Each scene shows the same named points in several views. A view is turned or mirrored, and shifted as a whole, has a little noise and may leave points out.

Scene 1
View 1
z160: 44, 8, -30, -14, 9, 3, 20, -12, 5, -39, -9, -5, 31, 16, -18, 12, -1, 12, 12, 4, -9, -30, 2, 13, -32
z883: -20, 1, -1, 38, -12, -7, -8, 10, -26, -13, -29, -19, 0, -29, 12, -21, 21, 6, -13, -6, -33, -35, 17, -2, 27
z108: 5, -1, -5, 35, -18, 2, 2, -14, -2, -39, -44, -10, 12, -23, -18, 1, 11, 10, 0, 6, -32, -43, 17, 8, 1
z483: 6, 14, -10, 22, 35, 2, -3, 11, -2, -27, -8, -25, 24, -1, 13, -9, -2, -10, -14, -8, -23, -36, -5, 5, 11
z240: 23, 6, -10, 15, 1, 1, 4, -23, 7, -48, -56, -3, 33, -7, -32, 17, 7, 11, 7, 10, -4, -46, 10, 13, -36
z846: 32, 1, -31, -10, -1, 2, 21, -3, -6, -25, 10, -13, 16, 12, -5, 1, 4, 13, 10, 0, -27, -21, 4, 7, -6
z115: 43, 5, -31, -10, 3, 6, 21, -15, 6, -41, -4, -5, 27, 13, -19, 13, -5, 12, 13, 6, -17, -28, 3, 15, -24
z183: 27, 6, -16, 18, -2, 13, 14, -18, 10, -46, -22, -10, 22, -3, -19, 11, -5, 4, 5, 8, -32, -36, 5, 9, -7
z738: 10, 0, -7, 29, -16, 4, 4, -15, -2, -39, -40, -7, 16, -19, -19, 5, 9, 13, 3, 8, -30, -42, 18, 5, -5
z70: 38, 4, -26, -7, 8, 4, 17, -9, 5, -37, -9, -9, 26, 10, -14, 12, 0, 11, 9, 5, -17, -31, 1, 12, -23
z74: 18, -7, -22, 3, -25, -4, 17, -4, -13, -25, -9, -8, 9, -5, -7, -4, 14, 20, 8, 3, -31, -26, 16, 6, -2
z706: 17, 6, -18, 13, 11, 5, 10, 2, 0, -27, 0, -21, 16, 2, 5, -3, -2, 2, -2, -2, -30, -31, 0, 5, 10
View 2
z183: -23, -32, 21, -9, -12, -15, 4, 19, 15, -14, 14, 13, -19, 3, 8, 15, -10, -16, -11, -1, 2, -8, -18, -16, -11
z160: -18, -38, 14, -10, -19, -13, -4, 12, 11, 8, 0, 1, -29, 3, 11, 30, 9, -21, -9, 16, 6, 0, -25, -16, -9
z738: -30, -28, 10, -19, -1, -6, 18, 23, 8, -13, 9, 7, -14, 0, 16, 3, -4, -27, -4, -29, 2, -13, -15, -2, -2
z74: -9, -10, 16, -18, -7, -13, 3, 9, 2, 17, -9, 4, -3, 8, 13, 13, -5, -26, 10, -11, 13, -6, -21, 5, 0
z240: -42, -54, 0, -15, -13, -3, 14, 25, 10, -12, 15, 1, -37, -8, 18, 24, 21, -29, -15, -12, 0, -6, -23, -18, -4
z108: -32, -24, 9, -21, -1, -3, 23, 26, 7, -19, 12, 9, -8, 2, 18, -1, -10, -31, 2, -38, 2, -14, -14, -1, 0
z883: -16, 5, 12, -31, -7, 16, 22, 23, 7, -21, -2, 7, 19, 11, 28, 4, -30, -36, 40, -43, 16, -6, 8, 11, 10
z846: -1, -15, 25, -10, -19, -16, -12, 4, 10, 15, -9, 4, -8, 11, 6, 28, -7, -17, 6, 20, 13, 2, -23, -7, -8
View 3
z706: 13, 11, -4, 6, 32, -2, -16, 10, 1, 13, -28, 30, -28, -7, 4, 20, -6, -8, -7, -1, -2, -4, 5, -12, -32
z115: 25, 16, -11, -20, 28, -6, -52, -22, 21, 18, -23, 42, -36, -8, 19, 12, -11, -19, -28, 0, -11, -13, -5, 0, -33
z160: 20, 15, -9, -10, 28, -2, -46, -23, 20, 17, -20, 36, -43, -5, 20, 11, -17, -13, -28, 0, -13, -12, -5, 3, -33
z74: 13, -2, -22, 18, 18, 2, -38, -2, -7, 10, -7, 27, -37, -17, 27, 34, -8, -9, -16, -5, -3, 4, -15, -1, -33
z240: 1, 20, 1, 14, 15, 4, -37, -29, 48, 5, -18, 35, -50, 11, 29, 11, -31, 0, -33, -5, -31, -9, -20, 21, -29
z846: 25, 6, -18, -10, 32, -4, -45, -4, -7, 19, -17, 33, -32, -19, 13, 24, -4, -18, -18, 0, 2, -7, 0, -11, -36
z738: 2, 6, -6, 31, 12, 0, -22, -2, 30, -1, -20, 32, -35, -3, 33, 30, -19, -6, -15, -9, -17, 7, -24, 12, -29
z183: 13, 16, 2, 4, 24, -11, -30, -7, 34, 7, -29, 39, -30, -6, 22, 21, -13, -17, -14, -7, -15, -3, -12, 7, -29
z70: 22, 14, -9, -12, 28, -4, -48, -19, 16, 17, -23, 38, -41, -5, 17, 14, -12, -15, -27, -1, -11, -12, -2, -3, -37
z483: 3, 19, 10, 13, 34, 7, -1, 14, 2, 11, -34, 27, -29, 7, -9, 14, -18, 6, -4, 0, -5, -9, 17, -14, -33
View 4
z115: 27, -33, 12, -11, 25, -27, 2, 3, -13, 4, 13, 29, -25, -27, -12, 9, -18, -9, -53, -18, -18, -11, -23, 13, 9
z183: 28, -10, 3, -12, 16, -27, 11, 7, -24, 0, -5, 16, -20, -27, 2, -1, -12, -19, -43, -9, -5, -21, -4, 0, 10
z883: -1, 15, -6, -13, 0, 13, 34, 27, -19, 9, 15, -17, -4, -27, -11, -3, 17, -4, -25, 47, 4, -23, 17, -37, -13
z74: 11, -20, 12, -15, 33, 1, 23, 8, -10, 6, 18, 10, -18, -33, -19, -3, -4, -8, -42, 8, -12, -23, -10, -25, -3
z108: 27, 6, -9, -4, 14, -5, 29, 0, -26, -1, -2, 3, -15, -33, -5, -5, -1, -17, -28, 10, 5, -31, 9, -26, 13
z483: 4, -1, 2, -15, -19, -24, 10, 37, -18, 13, 10, -1, -9, -15, 0, 11, 1, -1, -39, 29, -8, -3, 2, 14, -8
z240: 40, -8, -19, 13, 8, -14, 15, -21, -26, -2, 0, 24, -23, -31, -9, 11, -7, -12, -35, -10, 3, -26, -12, 13, 35
z706: 10, -10, 13, -22, 6, -21, 11, 30, -16, 10, 12, 7, -16, -21, -4, 1, -8, -6, -42, 16, -14, -8, -5, 1, -10
z160: 23, -28, 5, -6, 18, -17, 8, -1, -14, 6, 14, 26, -24, -27, -13, 8, -13, -12, -49, -12, -14, -13, -20, 11, 12
z70: 23, -30, 12, -11, 19, -21, 3, 4, -15, 4, 14, 28, -25, -27, -10, 6, -15, -8, -52, -11, -17, -11, -21, 14, 7

In a view up to two points have been moved. Name them for each view, in the order of its rows, or write -.
view 1 -> z160
view 2 -> -
view 3 -> -
view 4 -> -

Scene 2
View 1
z194: -8, 1, 9, 5, 12, -3, -23, -19, -22, 1, 18, -23, 16, -16, -7, -24, 15, 27, 20, -15, -1, 4, 20, -27, -19
z720: 0, 19, 68, -12, 24, -30, -21, -52, -44, 27, 24, -21, 19, -22, -2, -46, 32, 46, 37, -15, -58, 20, 6, -43, -21
z753: -27, -8, -15, 3, 7, 9, -9, -22, -26, -12, 6, -18, 11, -12, -29, -15, 6, 5, 15, -33, 9, -7, 15, -13, -28
z584: 7, -13, 4, 14, 9, 11, -28, 6, 4, -2, 17, -22, 13, -20, 5, -9, -1, 33, 25, 6, 25, 4, 39, -15, 5
z869: 25, -6, 15, -8, 0, 28, 25, -13, -1, -6, -6, -47, -4, -17, -5, -33, 39, 26, 22, -46, -31, 17, 0, -1, -24
z809: -3, -1, 1, -6, 6, 16, 4, -23, -18, -7, 2, -33, 4, -15, -18, -27, 27, 19, 20, -42, -17, 7, 10, -14, -26
z226: 41, 9, 16, 12, 0, 16, -3, -6, -9, -7, 4, -56, 2, -29, 18, -34, 42, 39, 19, -34, -23, 10, 4, -27, -24
z981: -5, -29, -26, -6, -4, 45, 20, 12, 19, -20, -9, -31, -4, -10, -31, -5, 4, 3, 15, -24, 25, 8, 28, 22, -8
z588: 0, 0, 11, -1, 7, 5, -10, -19, -22, 1, 7, -31, 10, -13, -14, -23, 23, 24, 22, -26, -13, 7, 12, -19, -20
z801: 4, -6, 63, -24, 21, -6, 6, -32, -12, 26, 12, -12, 8, -14, -22, -33, 20, 40, 41, -3, -48, 28, 15, -13, -5
z184: -56, -23, -20, -24, 11, 11, 15, -34, -30, -12, 0, -5, 9, 2, -70, -11, -3, -11, 22, -49, 0, -3, 9, 9, -31
z328: -34, -15, -15, 10, 15, 0, -42, -4, -19, -8, 22, -3, 26, -11, -24, 0, -23, 15, 14, 6, 42, -12, 43, -16, -2
z935: -40, -19, 1, -7, 20, -5, -25, -23, -18, 3, 17, 0, 17, -8, -36, -8, -16, 11, 25, 0, 16, 0, 33, -8, -7
z316: 27, -13, 16, 6, 3, 18, -6, 5, 13, -1, 7, -33, 3, -23, 8, -20, 19, 35, 24, -3, 5, 17, 27, -11, 3
z109: 30, -7, 20, 22, 14, 10, -38, 10, 8, 2, 20, -27, 17, -28, 22, -10, 5, 49, 22, 21, 18, 7, 43, -25, 11
z434: -32, -14, -11, -10, 12, 0, -13, -25, -24, -2, 11, -16, 14, -12, -34, -14, 1, 5, 20, -24, 7, -3, 19, -10, -23
z590: -15, -18, 29, -11, 23, 2, -14, -14, -1, 12, 15, -5, 14, -13, -23, -15, -4, 28, 33, 13, -1, 15, 34, -11, 5
z777: -14, 6, 0, 21, 16, -12, -51, -22, -30, -4, 29, -21, 24, -20, 0, -14, -1, 23, 16, -9, 18, -9, 28, -38, -19
z29: -68, -5, -1, -9, 26, -21, -36, -47, -50, 7, 23, 7, 26, -6, -55, -12, -19, -1, 20, -18, 10, -12, 24, -23, -26
z847: -36, -16, 0, -11, 16, 2, -10, -23, -19, 3, 11, -4, 14, -7, -38, -14, -5, 11, 24, -10, 7, 5, 25, -2, -16
View 2
z328: 6, -12, 4, -8, 16, -13, 6, -14, 46, -13, 17, -1, 8, -19, 8, -23, -8, 22, 42, 9, -34, -6, 2, -22, 4
z184: -25, 15, -7, -30, -7, 5, -30, 4, 27, -1, 2, 45, -1, -6, 25, 10, -2, 5, -23, -20, -35, 41, 25, -1, 8
z194: 24, -5, 13, 17, 5, -18, -17, 4, -7, 0, 26, -8, -9, -4, -3, -13, -4, 30, 5, -3, -41, -1, -14, -6, 0
z869: 4, 7, 9, 39, -1, -2, -6, 18, -28, 25, 18, 0, 22, 12, -4, 12, 22, 15, -13, -12, -13, 18, -18, 15, 15
z588: 18, 1, 10, 19, 3, -11, -20, 11, -18, 6, 21, -3, 0, 0, 0, 1, 3, 25, -7, -10, -33, 9, -15, 1, 1
z720: 42, -11, 23, 27, -9, -11, -20, 23, -57, 11, 47, -9, -55, 10, -11, -37, -32, 62, -44, -12, -59, -8, -19, -2, 8
z847: -6, -4, 6, -6, 3, 4, 2, 2, 25, 2, 19, 19, -2, -5, 13, -17, -11, 23, 1, -9, -30, 9, 11, -4, 17
z935: 4, -6, 8, -1, 5, -3, -2, 2, 17, -1, 22, 14, -11, -7, 8, -19, -16, 31, -2, -4, -35, 4, 6, -8, 12
z801: 15, -12, 22, 31, -14, 12, 14, 25, -34, 27, 38, 7, -22, 21, -6, -30, -20, 48, -42, -18, -29, -5, -9, 5, 36
z584: 20, -12, 14, 27, 8, -12, 18, -5, 17, 6, 24, -18, 24, -8, -10, -14, 8, 24, 32, 9, -18, -13, -20, -8, 14
z590: 3, -15, 17, 11, -4, 5, 27, 5, 14, 12, 24, 6, 0, 2, -1, -30, -14, 35, 3, -1, -25, -12, 0, -3, 30
z109: 37, -20, 26, 48, 12, -14, 32, -3, 4, 10, 34, -32, 24, -6, -15, -25, 3, 34, 43, 14, -16, -29, -31, -12, 13
z753: 5, 7, -1, -1, 9, -12, -26, 1, 9, -3, 11, 11, 5, -11, 10, 5, 5, 14, 4, -6, -34, 19, -1, -6, -3
z316: 19, -6, 16, 46, 5, -6, 16, 7, -10, 22, 28, -19, 27, 3, -11, -2, 18, 20, 14, 1, -8, -6, -25, 2, 18
z226: 34, 2, 15, 57, 6, -22, -23, 17, -55, 21, 30, -24, 11, 9, -13, 13, 18, 27, -3, -5, -25, 7, -40, 9, -3
z29: -2, -5, 1, -36, 5, -10, -25, -2, 43, -20, 20, 26, -34, -18, 24, -28, -28, 31, -3, -8, -53, 10, 23, -21, 1
z981: -14, 11, 2, 15, 5, 4, 3, 2, 23, 16, 3, 19, 55, -2, 2, 21, 33, -10, 12, -7, -2, 27, 1, 2, 18
View 3
z935: -35, -16, -18, 38, 13, 28, 11, -12, 6, -7, -16, 17, -13, -14, 5, -9, 19, 22, 13, 4, -3, -7, -16, -17, -7
z777: -23, -28, -19, 24, 3, 30, 23, 1, -1, 8, 0, 20, -9, 29, 20, -5, -13, -12, 24, 2, 2, 6, -9, -11, 0
z434: -28, -24, 1, 32, 6, 12, -2, -13, 6, -8, -10, 7, -3, -13, 5, 2, 10, 15, 15, -5, -7, -16, -8, -13, -5
z753: -24, -28, 20, 31, -1, 14, -2, -18, 7, -10, -7, 1, 0, -1, 8, 10, 7, 4, 18, -4, -4, -18, -5, -10, 8
z29: -31, -50, -24, 50, 22, 15, 9, -3, 1, -16, -9, -7, -29, -11, 18, 2, 13, 31, 10, -26, -19, -9, -25, -15, -36
z590: -27, 8, -23, 17, 16, 16, 8, 3, 10, -4, -8, 39, -8, -16, -1, -18, 22, 29, 24, 30, 12, 0, -11, -21, 3
z109: -37, 21, -22, -2, -7, 39, 27, -8, 0, 25, -1, 54, 8, 22, -2, -25, -4, -12, 33, 46, 24, 14, 3, -12, 35
z809: -12, -15, 31, 13, 0, -17, -11, -1, 5, -9, 5, 18, 15, 1, 1, 5, -1, 5, 25, 8, 4, -18, 4, -9, 17
z184: -22, -37, 27, 49, 14, -4, -22, -24, 13, -28, -16, -12, -2, -37, 1, 17, 26, 36, 11, -25, -17, -40, -14, -17, -12
z316: -26, 21, 13, 3, -8, 13, 4, -7, 6, 11, 0, 44, 22, 6, -15, -11, 2, -5, 29, 44, 25, -7, 5, -12, 39
z588: -14, -2, 7, 4, 4, -6, 6, 8, 2, 2, 10, 35, 6, 21, 5, -13, -8, -3, 30, 23, 13, -2, 4, -6, 19
z584: -40, 7, -15, 14, -7, 44, 20, -11, 4, 19, -9, 35, 5, 7, -4, -15, 7, -4, 24, 33, 13, 1, -4, -15, 24
z328: -48, -19, -24, 41, -4, 63, 24, -22, 4, 10, -18, 12, -10, 2, 4, -4, 9, 2, 14, 4, -2, -2, -17, -17, 1
z226: -5, -1, 34, -13, -9, -26, -9, 9, -2, 7, 21, 37, 27, 32, -1, -6, -21, -14, 37, 31, 21, -7, 18, -4, 38
z847: -30, -15, -5, 34, 10, 16, 0, -13, 9, -11, -13, 17, -6, -20, 1, -4, 21, 25, 15, 0, -6, -17, -14, -16, -6
z720: 14, -5, -14, -6, 35, -59, -2, 54, -8, -11, 24, 43, -18, 30, 22, -22, -13, 28, 40, 22, 13, 15, 5, -8, -15
z194: -18, -15, 2, 14, 6, 4, 7, 3, 0, 0, 4, 23, -2, 20, 8, -6, -8, 2, 28, 14, 4, -1, -3, -7, 8
z981: -40, 4, 39, 31, -17, 29, -14, -46, 18, -2, -18, 17, 28, -34, -21, 9, 21, 7, 13, 16, 5, -35, -1, -15, 42
z801: 0, 20, -5, -4, 29, -41, -9, 28, 7, -13, 7, 51, -4, -11, 0, -24, 18, 43, 34, 33, 19, -2, 0, -17, 0
View 4
z584: -25, -1, 9, 30, 3, -42, -11, 22, 15, 18, -18, 7, 9, 8, 0, -7, 13, 20, 12, -14, -13, 10, -10, -15, 1
z777: -32, 30, 1, 4, 14, -12, -9, 28, 6, 43, -35, 9, 16, 5, -20, 9, 9, 35, -2, -13, 6, 19, -34, -9, 3
z720: -6, 76, -28, 9, 38, 2, 9, -24, -5, 57, 4, -9, 10, 8, -60, 18, -31, 36, 25, -20, -8, -13, -62, 11, 58
z809: 3, 26, 7, 7, 23, -25, -13, -23, 21, 31, -16, 22, -1, 10, -12, -11, -12, 3, 22, -10, -17, -8, -15, 5, 16
z801: 11, 54, -25, 16, 27, -16, 11, -25, -2, 17, 25, -13, 2, 29, -51, -4, -26, 25, 38, -21, -18, -14, -32, -19, 40
z869: 7, 13, 0, 29, 15, -49, -10, -29, 20, 16, 5, 14, -7, 13, -6, -20, -12, -1, 35, -13, -30, -15, -8, -2, 28
z226: -19, 17, -1, 46, 15, -58, -12, -18, 19, 47, -7, 17, 3, -9, -13, -7, -8, 8, 29, -16, -31, -12, -34, 24, 50
z109: -45, 8, -4, 55, -6, -53, 0, 38, 8, 18, 2, -14, 18, 1, -21, 3, 18, 40, 13, -24, -10, 13, -31, -30, 19
z328: -28, 15, 9, -5, 6, -10, -8, 44, 9, 11, -31, 3, 14, 22, -7, -2, 18, 34, -3, -9, 13, 24, -9, -32, -30
z753: -4, 20, 13, -13, 24, -14, -14, -5, 20, 31, -33, 25, 0, 17, -4, -7, 2, 11, 11, -4, -1, 10, -4, -5, -10
z588: -4, 27, 0, 9, 20, -26, -10, -14, 14, 37, -13, 12, 3, 9, -13, -3, -8, 14, 21, -12, -12, -1, -22, 2, 18
z434: 4, 29, 10, -17, 24, -9, -12, -2, 16, 19, -23, 17, 2, 22, -10, -4, 2, 17, 9, -5, 3, 7, -7, -12, -15
z29: -2, 52, 7, -47, 30, 30, -11, 12, 6, 21, -37, 13, 5, 37, -24, 7, -2, 34, -4, 0, 24, 18, -15, -20, -32
z184: 27, 32, 17, -47, 33, 6, -21, -28, 22, 8, -31, 31, -9, 39, 3, -17, -10, 4, 11, 5, 1, 7, 17, -12, -29
z590: -8, 32, -9, 12, 10, -13, 2, 11, 5, -1, 9, -11, 8, 29, -30, -6, -7, 35, 20, -18, 0, 5, -19, -41, 1
z847: 2, 30, 3, -18, 18, -5, -9, 4, 11, 4, -13, 9, 5, 31, -17, -9, -4, 23, 13, -8, 3, 11, -4, -28, -17
z316: -22, 7, -3, 43, 0, -56, -5, 6, 14, 11, 6, 0, 6, 8, -9, -14, 3, 18, 25, -21, -21, 1, -16, -16, 23
z935: -7, 32, 6, -16, 14, 1, -9, 16, 6, 5, -19, -1, 3, 30, -18, -4, 4, 31, 11, -10, 11, 17, -10, -34, -22
z194: -20, 28, 1, 8, 14, -19, -8, 7, 12, 40, -26, 10, 10, 5, -23, 2, -3, 25, 13, -11, -2, 5, -28, -4, 19
View 5
z184: -5, 43, -23, 30, 25, 19, -5, 5, 16, -26, 11, 37, -11, -15, 6, 29, -5, 1, -8, 14, 3, 16, -20, 24, 3
z847: -11, 45, -13, 11, -8, 21, -12, -2, 30, -14, 1, 6, 8, 6, -8, 22, -6, 2, -17, 7, -16, 12, 6, 3, 23
z590: -12, 40, -12, -4, -40, 25, -23, -8, 36, -17, -5, -6, 13, 21, -13, 15, -6, 2, -16, 10, -32, 21, 27, -4, 58
z328: -15, 60, -1, 4, -13, 9, -12, 4, 34, -3, -1, -30, 12, 23, -37, 26, -17, 6, -28, -5, -15, 9, 27, -21, -8
z777: 10, 45, -4, -13, -14, 8, -12, -3, 29, 17, 21, -45, 16, 16, -29, 29, 10, 21, -35, 21, -23, -4, 29, -11, 15
z981: -16, 43, -8, 20, -11, -10, 2, -10, 19, -36, 15, 4, -1, -3, -44, 30, -38, -8, 52, 5, -28, 29, -5, 10, 18
z434: -1, 41, -13, 11, -1, 15, -9, 2, 25, -6, 13, 0, 5, 3, -12, 26, 0, 7, -17, 15, -12, 8, 3, 7, 14
z801: 14, 19, -19, -15, -48, 35, -26, -18, 25, -11, 4, 3, 15, 9, 6, 7, 22, 0, -5, 31, -44, 20, 12, 16, 105
z720: 40, 11, -19, -31, -36, 40, -27, -14, 28, 26, 25, -23, 19, 8, 19, 12, 51, 21, -38, 50, -42, -6, 17, 16, 100
z226: 37, 16, -3, -26, -34, -12, -2, -14, 10, 12, 47, -40, 10, 0, -33, 32, 4, 14, 39, 49, -51, 3, 12, 20, 66
z316: 7, 33, 0, -13, -44, -6, -11, -17, 25, -9, 20, -35, 15, 13, -44, 21, -15, 0, 32, 22, -50, 20, 24, 2, 61
z809: 20, 23, -9, 1, -7, 3, -3, -4, 12, -2, 32, -9, 2, -4, -16, 29, 5, 6, 19, 37, -29, 8, -5, 24, 42
z29: -4, 51, -19, 11, 13, 33, -17, 6, 29, -4, 0, 7, 5, 7, 6, 24, 12, 15, -67, 5, 3, 1, 5, -4, 0
z753: 7, 36, -12, 6, 3, 1, -1, -2, 19, -8, 20, -9, 0, -4, -20, 30, -3, 13, -6, 23, -13, 3, 3, 10, 9
z588: 18, 31, -10, -7, -16, 6, -9, -8, 20, 4, 27, -19, 4, 1, -17, 26, 10, 11, 7, 31, -29, 5, 8, 16, 48
z194: 17, 35, -6, -9, -22, 12, -10, -6, 24, 9, 23, -27, 10, 8, -17, 28, 6, 13, -14, 28, -28, 7, 17, 4, 38
z869: 10, 20, -6, 0, -28, -1, -2, -11, 16, -14, 30, -3, 6, -4, -23, 25, -8, -2, 47, 33, -42, 20, -1, 25, 66
z935: -15, 48, -11, 8, -14, 24, -16, -2, 36, -14, -5, -1, 13, 13, -14, 21, -7, 3, -30, 2, -13, 14, 14, -11, 22

In a view up to two points have been moved. Name them for each view, in the order of its rows, or write -.
view 1 -> z869
view 2 -> z935
view 3 -> z588
view 4 -> z584
view 5 -> -
